Each row is a point on a landscape with many valleys, with its height.
A ball rolls from a point to whichever of its 2 nearest points has the largest drop for the distance, and stops where none of them is lower. Distance is the straight distance between rows; heights are no part of it.
dokes height 5.45: [-46  23 -43  -8  10 -62  -7 -46   1  23  12 -16 -28  -6  10  54  31 -36
  31  17 -19 -42]
gemug height 6.47: [-29  -4   7 -19  49  24 -38  -1 -32 -36  42   8 -89   0 -54 -48   3  -2
 -10 -31   1 -16]
lizum height 4.91: [ 19 -27  30 -23 -18  52   4 -17  15  13   4  51  29 -13 -22 -20 -22 -39
 -36 -12 -43  17]
gam height 0.93: [ 32 -37  27   7 -39  81 -18 -12   5  -8 -57 -15  35  17 -40  -6 -34  27
  -6  30   1 -34]
pomu height 5.02: [ 32   4 -17   8 -11  19  61  17   5 -11 -26   9  -5  22  10 -37  35  46
  25  51  26  -6]
madok height 5.44: [ 28  -3 -25  39 -16 -56  25  41 -17 -45  19  10  -8  11 -23  65  24 -14
  -4 -58  36 -31]
Raz height 3.71: [ 42 -27   4 -17  30  -7  34  27  10 -22  26  40 -41 -14  -7   1  29  -2
  24 -71   2  33]
Labu height 5.64: [ 25  -1 -33  -8  -9  -6   4   2 -41  52  15   2  28 -65  32  27 -29  15
  42  59  32 -17]
nuz height 2.10: [ 30  13 -36  -3 -27  60 -20  12  22  56 -43 -20   7  25  34  12 -23   8
   3  42  26 -30]
Pupav height 4.37: [ 23 -16 -17 -23   1 -18   5 -66   0  35 -21 -14   5   6 -23  10   1  25
  23  13  10 -24]
vigas height 1.10: [-19  18 -22  -6  -8  30 -49 -15  25  47 -27  23 -11  17  12  26   2 -39
  -4  -8  -7 -35]
lub height 6.63: [ 79   1  31  -3 -46  31  67  39 -29  13  56  14   6 -42  33  18 -17  26
  64  19   8 -25]
Rela height 4.77: [-30 -42  46  46 -24  -9 -23 -17  -7  -4  16  16  10  13 -10  64   6   4
 -18 -37  16  -3]
nani height 2.49: [-10  49 -32 -10  63  55 -26  -8  -2  46 -39  18 -32   5 -17 -49 -17 -33
  35 -24 -51  -1]
vopar height 2.40: [ -6 -66  33  55  -4 -19  -3  19  18 -65  -5  24 -47  -5  26  24  37 -20
 -37  -1 -14  11]
zulaz height 3.97: [ 46  34 -19  48 -32 -18  89  13 -57  14  82  53   7  29   7  17 -24  36
   4 -58  13  12]
Rovav height 5.14: [ -5  31 -35  52  -3 -32  54   5 -16 -30  29 -23 -43  14  34  66  55 -45
 -10 -37  54 -31]
Basaz height 6.01: [-41 -16   1 -60  86  35 -59 -18  55  14  -1   1  -5 -40   9  -2   7 -33
 -22  30 -43  32]
nud height 5.34: [ -7 -45  -8  13  19 -25   5 -33  -2 -49  -5  56  -9 -47 -28  32  27  42
  -3 -36  53 -10]
vob height 6.46: [ -10   34    8    6   43   27    8  -51  -24   -5   18    2 -109   16
  -20  -40   34    0  -18   -6  -45   -6]
nogom height 1.30: [ 31  65  -1  -6 -62 -22   4   9 -21   4 -41 -15  34  -7  28   6  11  12
 -15  24  49 -30]
fuz height 4.02: [ 58  -5  19   5   6 -27  60  -6 -11 -17  43  31 -47  22  30 -15  36  14
 -43 -30  31  48]
Gil height 4.76: [-14   7 -11  12  36 -32 -23  62  20 -24 -22  10 -36  25  14 -38  13  10
 -14  -7  24  14]
dig height 5.70: [-28 -10  -9 -61 -39  16 -11   8  35 -31   4 -47  25   5  -6 -22 -20 -26
 -38  33   0  -1]
vasep height 5.97: [-48  30 -19   3  10 -16   3 -22 -33  14  21 -18 -14  55  -7 -30  10  27
 -26  31 -17  11]
foro height 5.20: [-16   0  23   6  55 -44 -31  53  17  -7 -23  31  33 -13  12  12  27  18
   6 -17  26  46]
zivo height 3.33: [  2  12 -42 -33  15 -17  20  15   6  -8  -5  82 -28  -8  -5  19  56  -7
  11 -37   8   5]
kopa height 2.99: [ 18 -38  20  12 -35   0 -23  -3  16 -39 -31 -17 -39 -39  35 -10  -6 -10
 -73   2  -1   6]
befop height 3.29: [ 35  58  -5  44 -38 -27  46 -20 -59  33  23  -5  25  14   0  -6 -42  14
  16 -48   4   2]
Linop height 6.29: [-59  47  -4   2  11  33 -17 -35 -47  31  -1 -37 -70   9  27 -22  54  -1
  -1  19 -52   7]
Par height 2.69: [ 14  12 -46 -12  44 -13   7  -5  -4  28   6  67 -22  25 -36  49  27  35
  -3 -91  20   3]
Zapit height 5.57: [-61  -3   6  29  42 -41 -33 -39 -40  22  59   3 -22  22 -27  -2  -3  -8
 -20   7 -40  21]
Dena height 6.02: [-65 -41   4 -33 -32   1 -14  -7 -21 -29  46 -37 -23   1   1 -18   1 -25
  -4  36   9 -10]
tuvi height 6.00: [-10  31 -34  -6 -20 -51   0 -19  -6 -63  20   9 -22 -29  -6 -44 -41 -16
 -18 -51  37 -41]
Nem height 4.27: [  2  -2   9 -21   3  -3  19  30 -14 -31  49 -17 -93  53  22 -25  40  25
 -39 -53  22  31]
nosak height 2.37: [-19 -25  -2   8 -16  15 -56 -16  21  29 -10 -18  39  26 -23   7 -56 -19
  25 -23  -2 -35]
luzez height 1.71: [ 12  27 -35  10  52   7 -30  -7 -35  74 -26  56 -18  15 -46  -7   0  15
  19 -50  -9  -2]
fer height 2.94: [-18   9  -8  -7  52  18  -3  -2 -15  44  -9 -35  -4  -6   7 -23  -2 -55
  47   1 -41  27]
somes height 3.48: [-18  44  -2  49 -54  57  13  33 -10   7 -58 -30  73   7  23 -12 -31 -10
   9  20 -31  -2]
miroz height 3.89: [  3 -63 -13   9 -19 -12 -29  13  45  -8 -38  -1  13 -14  22  26 -31  49
 -55  40  -5  11]
romo height 4.12: [-43  28 -12  26 -54  18  20  11 -11  -4 -18 -62   6   9  37 -39 -23  18
   8   9 -30   2]
sev height 3.38: [  9 -55  32 -25  26  12 -49   6  39  -5 -31 -53  42  25 -56  -3 -36 -38
  14   4 -27 -25]
sil height 6.09: [-42  -5 -55 -17  13 -31 -15   4 -23  24  39 -16  23 -36  19  52   8  33
  26  34  60   1]
fof height 5.78: [ 21 -11   4 -21  32 -52 -32  26  33  31 -16  21  75 -48  20  38 -14   0
  -2  28  24  31]
raka height 7.54: [ 63 -44  22  -4  12  37   2  -2  34  12 -18 -22  63 -14  14  19 -32 -46
 -15  78 -47  39]
zopo height 4.50: [-32  41   1   4  41 -23 -15  25  14 -19  13  10 -85  61  25   9  46   5
   1 -26  28  -9]
Tilof height 6.39: [-32  20 -12 -50  30   8 -34 -34  48  34 -19  25  52   2  11  11  27  -7
 -24  42 -27  46]
gupos height 4.74: [-12 -80 -37  19  10 -28 -21  19  24 -29  12  64 -22 -10  -7  12 -13  39
 -45   4  20  -8]
vumu height 5.32: [-10  -3 -10 -70   1  53   7 -15  20   4 -16  -8  24 -21 -21 -37 -14   3
  10 -10 -28  13]
Dogaz height 2.44: [ 60  39 -11  18 -52 -19  36 -20   5  19   1  16  24  -9  31 -15 -47  44
   0  17  17 -10]
Vefub height 4.42: [ 45 -21  58 -10 -17  41  27  -4  31  -8 -16  49  92 -32 -33 -17 -21  21
   8   6 -38  17]
Gop height 5.67: [ 17   7  -1  26 -40 -53 -13  11  -9 -21  27  27  14 -16  15  -6 -53 -39
 -14  -7  44 -26]
melu height 5.16: [-21  -6   2  29  67 -21 -18 -29 -32  12  53 -33 -46  -1  -3  48  21 -18
   3 -43  13   1]
bizi height 6.45: [ 65 -38  25  -2  -6   9  47  58 -22  -2  36   4  16 -28 -11   0 -19 -50
  76   7   6 -10]
Toteg height 6.92: [ 58  23  57  11 -37  -6  55   7 -17  -3  76  10  24 -33  36  55  10  72
  27 -24  41 -20]
gisu height 2.01: [ 50 -33  23 -19 -31  90  21  22 -33   2 -47 -22  20 -15 -52 -17  16   1
  20  32 -34 -11]
ziru height 5.68: [-31   2 -17 -25  67  56 -11 -59  39 -19 -19 -18  -7 -51  -7 -51 -17   3
 -19  13 -45  22]
Matur height 2.71: [ 45 -27  41 -35 -80 -27  11  88   8 -30   7  28  21 -19  20  35   4  25
 -18 -12  -5  12]
sunom height 6.26: [-36  -1 -12 -15  10 -12 -22 -68  14 -13  43 -24 -74  24  -8 -44 -44 -15
 -51   9 -70 -23]
Laruf height 6.61: [-66  36   3 -27  22  47 -27  22   9  36 -13  13  48  47  -3 -29  10 -15
 -16  44 -29  26]
tib height 5.42: [-57  11 -42  -7  27 -52 -18 -13  14  37  -1 -14  35 -16  14 -18 -39  21
   0 -14 -23  29]
lodib height 4.01: [-17  -8  62  24 -51  45 -27 -30 -47  16   4   8  33  -4  10  -1   3   9
 -27   0  17  10]
pir height 3.68: [ 29 -44  38 -51 -44   3  17  47  74 -31  -8  53  59   3 -15   4  10  34
   9   7 -12   1]
tasuz height 4.38: [-27  12  66 -15   5  24   9   8  57 -63 -52 -37  20  41 -38 -55  30 -39
  43  -5 -18 -13]
nop height 5.85: [  45  -40   26   29  -32  -18   17   71  -21  -44   35  -14   -7  -18
  -44   87    1   -3   11 -102    6  -21]
gavuk height 4.72: [-38  54 -58 -18 -10  -9  11 -11   2  27 -19 -58  46   1  20 -48 -63   0
  -3  30 -54  24]
Fakar height 4.73: [ 16  -5  52 -20  -6   4  38  24  51 -31 -20 -17  16  54 -13 -47  25  33
  28  10  30  14]
gan height 2.74: [ 21  20  11   1 -15  58   5  58 -39  42 -54 -25  47 -19 -15 -10 -10 -17
  30  13 -36  13]
Sile height 6.22: [ 62 -21  12  -4 -25 -16  52 109 -19   0  53   0 -11 -22   0  44 -20  -3
  63 -69  21 -19]
mevim height 3.47: [-13   4  18  27 -33  36 -14   4 -26 -36   4  11 -43  -2  41 -57  15 -28
 -52  29  33  21]
voz height 6.20: [ 26   1   0  -4  64   2 -42  65  23  45 -53   2  53 -24  -2  14 -12 -36
   6  45  -8  26]
kaz height 3.84: [ 20   8  -1   4  12  13   1 -84  24  41  12 -37 -18  59   8 -32  -7 -29
  20  18   6 -22]
Pusub height 1.72: [ 36 -61  37  -8 -50  -4  24  14  22 -23  -7  51 -13 -46  24  41  34 -24
  -5 -13  -6  11]
ful height 2.45: [ 10  39  -6 -17 -29   4  -6  12 -45  17 -53  -1  23 -35 -11   6  28 -42
   8   5   3  -5]
vere height 5.31: [ 38   0  -3  19  13  12  13  24 -50  33 -17 -19   5 -11  33  -5   2  29
  24  58  55  17]
Pavo height 5.95: [ -8 -12   6  -6 -12   1 -18 -45 -42 -10  -4  36  34 -49 -39   9  20  80
 -27   5  55   5]
Nuzot height 4.84: [-46  29 -10  41  27 -22  29 -26 -44 -46  28 -12 -42  -4 -12  12  39   1
   6 -21  25  -6]
Goso height 3.75: [-23  22  13  13  46  34  -2   9 -10 -26  21   9 -24   1  15 -99 -19 -16
 -29  40  14  43]
Zera height 6.30: [  0  -3 -41   7  14  -1   2  19 -11 -60  26  21 -88  19 -48 -12   2  -2
  -9 -71  25 -38]
Silaz height 6.31: [-84  55  28  -6  14   9 -34 -12 -14 -15   2  11   8  66 -46 -54  29 -12
 -23  34 -11  -4]
vuz height 7.36: [ 68  -8  10  -3 -16 -11  42  13   7  15 -44   1  38  -5   8   7  16 -26
 -19  45 -69  31]
dudup height 6.48: [ 21  19 -14  11  48  27 -15  40   0  27 -50 -81  31   1  31 -13 -41 -34
   0  68 -26  31]
veti height 4.00: [ -9   4  28 -47 -17  29 -11  -4  62 -25 -27 -64  34  70 -43 -14 -20 -39
  41  -1 -17 -40]
Bosi height 3.42: [-28   1   4  -4  60  -8  -7 -47  31  56  12 -62 -29  39  26 -10  10   1
  51  16 -27  15]
Rele height 5.83: [-23  15  -9 -36  27 -69 -47 -36  61  12  13 -24 -29  20   5  28 -16 -73
   3  27 -24 -40]
Zot height 7.28: [ 30  15  15   8 -26 -17  32  20 -45 -30  47 -38   2 -32  19  46  34  59
  -6 -64  59   7]
Dipad height 6.78: [-15  13 -18  14  -3 -34  22 -19 -10  10 -37 -13  25 -23  26  22  50  61
 -10  -2   3  37]
zev height 6.07: [-18  15  -7 -14  25 -52  10 -44  54   1  34  -3 -39  31   4 -41 -16 -47
  -1  29 -63 -17]
Kibe height 6.37: [-70  -9 -36 -12  25 -26 -26  13 -28 -17  31   7 -12   5 -31  15  11  -3
   7  41  41 -38]
rikop height 5.27: [-42  -7 -12  43 -40 -47 -24   8   1 -16  26  48 -13  37 -11  41 -26 -27
 -20 -32 -12 -19]
figir height 2.33: [ 44 -37  47  22 -41  31 -15 -83   5 -19 -22  24  30  -8 -40  -2 -20  35
   1  -9  45 -35]
fab height 6.18: [-47  -2 -58  18   0 -56   6 -24  23  -2 -21  -7  -4   2   8  18  -7  80
   9 -53 -23  13]
mudug height 3.21: [ 31 -10  66  39 -17  52 -42 -57  15  26 -22   8  62  -7   9  -3 -40  18
   4   3  54   8]
kavol height 4.99: [-13  -6 -60  -2 -33 -18  14 -40 -13   1  15   7 -41 -31   9  41  -1  -5
  15 -10  16 -38]
larun height 7.15: [  3 -16 -13  34   5 -28  25   9  -7   1 -46 -30  -3 -32  38   3  21  -5
  -7  48 -40  26]

Where does a ball stop that starts at each point below?
Toteg => Nuzot
gemug => gam
sil => vigas
fof => luzez
sunom => luzez

Call two points neighbours if one is among the 2 nearest of the other. Go from one point of each pair to the other, from neighbour to neighbour, staying as low as possible. Name the highest point that can't be avoided.
Pusub, luzez => Gil
luzez, Nuzot => vob
nogom, gam => gan
